Points on a hilly landscape, in no order, each with its height.
A ball rolls from a point to whichever of its 4 nearest points has the largest drop for the distance, and stops where none of them is lower. Distance is the straight distance between rows; heights are no part of it.
<460> height 221: 4	-9	-21	-16	29	-62	-31	-5	-17	-52	5	-5	-70	-3	-17	14	41	-8
<261> height 41: -2	10	30	-20	-35	76	34	-6	22	39	-15	-9	33	37	12	-15	-29	29
<627> height 171: 5	2	-11	2	23	-28	-21	-22	-46	-31	24	-1	-22	-11	-3	18	26	-28
<501> height 200: -5	1	-12	1	18	-45	-23	-1	-24	-44	3	2	-33	-13	-14	7	15	-8
<538> height 537: 5	14	-3	32	-17	10	13	-39	27	18	8	-37	45	35	-1	-47	17	-33
<350> height 151: 18	-9	-12	6	24	-15	-15	-23	-44	-11	32	-4	-15	-7	1	23	27	-30
<222> height 363: -21	4	5	-7	-3	-15	1	16	6	-16	-16	37	-4	-16	-2	-4	-24	25
<612> height 223: 3	0	-10	10	14	-23	-18	-12	-41	-24	20	3	-13	-17	-6	20	13	-21
<441> height 174: 6	3	13	3	-18	53	23	-7	32	42	-13	-17	32	23	13	-14	-9	8
<451> height 748: -11	1	-12	0	8	-37	-13	20	-1	-36	-7	17	-25	-19	-4	3	-7	4
<438> height 465: 32	-1	-13	14	11	8	-17	-13	-3	31	21	-25	8	16	16	2	21	-21
<213> height 446: -20	2	-7	-17	4	-18	-2	40	18	-17	-24	28	-34	-21	8	13	-14	33
<488> height 112: 10	6	-4	20	-12	24	8	-20	36	31	2	-31	34	27	9	-28	7	-14
<507> height 228: -3	0	-12	3	11	-35	-14	-4	-27	-38	11	6	-16	-18	-8	6	8	-12
<53> height 265: 8	3	5	15	-15	38	17	-12	35	35	-5	-26	33	24	15	-21	0	-6
<122> height 357: -10	-11	-25	-13	8	-33	-22	44	10	-27	-6	10	-63	-20	-1	22	7	19
<233> height 500: -14	-13	-27	-20	6	-23	-18	57	5	-21	-9	10	-69	-29	-3	34	2	22
<325> height 318: 6	-5	-18	-10	33	-56	-21	-20	-30	-56	10	-5	-59	-7	-17	14	41	-11
<392> height 139: -9	-7	23	-10	-14	13	12	3	-13	12	-3	26	27	-11	-11	4	-26	10
<85> height 291: -18	1	18	-14	-6	-6	11	14	3	-11	-19	43	8	-13	-6	-9	-34	29
<502> height 653: -9	0	-16	-9	8	-39	-16	30	7	-35	-12	16	-40	-16	-1	6	2	12
<354> height 434: 21	2	-9	18	2	13	-4	-13	13	37	13	-29	20	18	13	-7	16	-17
<409> height 131: -11	-1	27	-11	-12	11	14	4	-12	7	-7	32	24	-9	-9	0	-35	19
<236> height 636: 26	-3	-15	11	18	1	-14	-16	-26	20	28	-15	4	3	9	21	19	-29
<426> height 173: -4	11	19	5	-24	63	36	-19	41	37	-12	-19	37	36	11	-27	-11	13
<124> height 118: -2	-7	20	0	-7	18	10	3	-15	17	2	13	30	-13	-4	10	-20	-2
<546> height 312: -3	-4	32	-16	-18	39	18	3	-9	27	-7	16	32	0	-7	1	-29	19
<619> height 369: 16	-3	5	11	-3	29	3	-3	13	40	1	-22	27	11	15	-2	1	-5
<536> height 508: 6	-4	18	-3	-13	40	14	4	-1	36	-5	-4	33	2	9	4	-14	2
<394> height 402: -22	0	-2	-19	4	-15	3	31	14	-20	-24	37	-25	-18	6	-2	-22	36
<489> height 645: -15	-1	-4	-3	4	-29	-5	16	-1	-26	-10	24	-8	-21	-3	4	-13	10
<26> height 264: 9	-9	6	7	-1	11	0	1	-21	20	13	-1	21	-12	3	17	-2	-11
<69> height 56: -12	-4	14	-1	-6	-3	7	3	-14	-8	1	27	15	-20	-8	4	-18	6
<539> height 310: 6	-3	-9	9	12	-15	-13	-9	-36	-7	18	5	1	-17	-3	13	7	-22
<601> height 467: -8	3	-7	4	6	-36	-12	9	-10	-38	-1	19	-15	-19	-8	2	-2	-4
<165> height 324: -5	-2	-24	-6	12	-43	-23	27	2	-38	-4	7	-51	-16	-8	13	10	7
<470> height 242: -1	0	39	-23	-22	53	25	1	-8	37	-11	8	35	12	-2	1	-33	24
<337> height 189: -1	-1	-14	-7	25	-54	-24	-2	-24	-51	7	-1	-48	-11	-15	11	25	-14
<347> height 94: -1	8	26	-6	-24	67	37	-9	33	41	-12	-14	32	32	13	-24	-19	22
<569> height 142: 8	-2	27	-9	-20	58	28	0	11	43	-8	-7	31	16	11	-4	-20	17
<481> height 143: 3	-2	-10	1	26	-43	-19	-18	-39	-42	18	0	-29	-11	-12	13	25	-19
<31> height 575: -9	3	-3	3	4	-27	-8	6	-19	-26	0	21	1	-23	-8	6	-6	-5
<238> height 431: 13	12	-6	27	-7	9	5	-27	34	25	5	-38	33	28	8	-32	18	-23
<256> height 491: -3	14	6	24	-23	33	24	-30	41	26	-4	-27	46	33	3	-43	5	-16
<136> height 459: 24	4	-13	21	6	7	-7	-21	20	32	13	-37	18	27	12	-15	19	-20
<345> height 133: -1	-2	11	0	-2	4	0	2	-22	8	5	14	20	-20	-4	10	-13	-2
<554> height 788: -17	-2	-16	-14	10	-30	-5	42	15	-21	-19	23	-40	-23	3	10	-7	25
<268> height 269: -6	-10	-29	-10	13	-44	-26	31	5	-33	-1	4	-70	-14	-5	23	16	9
<220> height 234: 1	-7	-27	-15	23	-61	-33	9	-10	-48	4	-6	-73	-4	-16	16	34	0
<477> height 356: 17	-6	-3	10	6	14	-4	-4	-13	24	16	-11	18	-2	8	14	4	-16
<194> height 243: 0	9	13	11	-22	52	29	-23	43	33	-14	-21	40	35	12	-32	-3	2
<377> height 88: 3	0	33	-19	-25	67	32	0	7	41	-14	-8	34	23	6	-5	-25	26
<114> height 632: -5	17	3	31	-20	23	27	-40	33	20	1	-30	50	35	-5	-49	9	-31

Where does a ball stop that starts at each point below?
<441> | <261>
<451> | <481>
<31> | <481>
<536> | <261>
<194> | <261>
<460> | <481>

Call two points neighbours if one is among the 4 nearest of the other. Go from one point of each pair to the other, from neighbour to neighbour, staying as low as possible. Name the highest point that can't be avoided.
<481>, <350> | <627>
<350>, <69> | <539>
<69>, <488> | <546>
<261>, <488> | <53>
